The views of a scene show one set of named points, each view turned or mirrored, and shifted as a whole, with a little noise and some points left out.
In the rows, 128 means zero.

Scene 1
View 1
(35): [136 137  50  75 127 177 161 151 137]
(166): [101 129  93  87  89 149 185 177 138]
(83): [ 74 162  34  73 127 179 165 206 140]
(210): [ 64 162  97  98  93 173 160 211 161]
(212): [ 84 145  56  74 121 124 187 157 152]
(13): [107 149  44  73 134 169 164 163 148]
(102): [ 94 144  91  92 101 155 168 170 157]
(271): [ 89 148  50  73 129 145 175 166 150]
(247): [131 146  69  84 103 227 144 199 131]
(191): [111 141  70  85 114 174 163 169 149]
(126): [ 95 151  60  80 127 151 164 158 158]
(281): [108 140 116 103  93 156 164 162 167]
(72): [144 137 111 102  92 198 148 160 152]
(165): [110 128  99  92  83 159 178 176 138]
(40): [ 93 157  18  64 147 157 165 161 153]
(211): [122 126  74  80 102 154 181 158 133]
(39): [126 139  94  95 101 182 157 163 149]
(68): [101 137 107  97  88 149 177 167 153]
(272): [ 91 147  31  66 137 144 178 165 143]
View 2
(13): [145 106 140 137 127  97 128 133 125]
(247): [112 100 155 101 107 109 147 108  67]
(271): [153 122 112 143 135  88 127 140 130]
(165): [132 156 105 125 130 117 122 132  73]
(211): [140 152 133 143 131 119 123 141  94]
(68): [143 145  86 130 130 120 108 135  80]
(272): [153 124 128 147 137  76 135 143 143]
(212): [159 137  99 153 145  88 121 148 133]
(281): [145 129  85 127 122 134  98 131  73]
(102): [146 127  94 128 127 113 115 131  95]
(39): [137 121 120 124 118 131 112 127  74]
(72): [125 123 151 120 110 146 117 122  58]
(191): [140 114 125 129 124 109 124 129  97]
(210): [128 113  62 102 123  85 128 113  84]
(40): [153  99 136 144 131  82 132 140 151]
(83): [142 101 104 121 133  54 147 124 141]
(166): [137 155  95 131 134 106 125 136  84]
View 3
(247): [105  50 123  81  96 123 145 121  84]
(212): [148 142 103 141 132  95 113 112 143]
(210): [141  93 166 131 114 127 147 130 143]
(40): [134 121  89 107 104  87  93  90 152]
(272): [144 128  91 121 112  85  97 108 148]
(126): [131 124 107 128 119 100 122  96 136]
(191): [124 101 110 116 119 109 129 111 113]
(281): [125 106 134 143 143 122 161 111  96]
(83): [142  96 124 103  90 102 103 126 164]
(68): [137 116 129 143 144 114 151 127 106]
(165): [139 106 122 131 139 111 149 141  94]
(39): [115  95 116 119 125 116 146 112  90]
(211): [133 118  92 125 135  98 129 130  95]
(102): [132 111 127 133 130 112 142 114 119]
(13): [126 111  95 110 108  97 110 100 131]
(35): [118 105  80 102 115  95 115 101 101]
View 4
(102): [113 141  91  83 104  93 126 128 100]
(126): [116 127  83  82 111  83 153 118 122]
(247): [178 104  96  54  89 105  90  96 114]
(166): [114 144  91  81 117  74 107 142  98]
(210): [104 144  63  88  97 105 102  95  70]
(271): [117 124  83  83 110  89 161 115 127]
(212): [ 98 134  74  86 125  64 154 129 122]
(39): [140 125 111  71  94 107 117 135 105]
(83): [132 115  48  75 111  71 123  73 116]
(191): [135 124  94  71 105  90 129 119 115]
(72): [153 127 129  63  86 123 105 143  98]
(40): [128 109  64  76 116  71 169  92 142]
(272): [119 119  66  76 124  56 155 111 136]
(13): [135 116  83  71 110  79 147 110 134]
(211): [131 131 105  65 115  69 120 149 119]
(281): [113 146 111  85  96 114 120 146  87]
(35): [151 105 104  63 105  83 141 128 142]
(68): [108 149  99  80 104  94 113 145  87]

Which points are out of place in each view (at most two, in the order of its rows)? Write - if all are in place.
view 1: -
view 2: (72), (83)
view 3: (247)
view 4: (271)
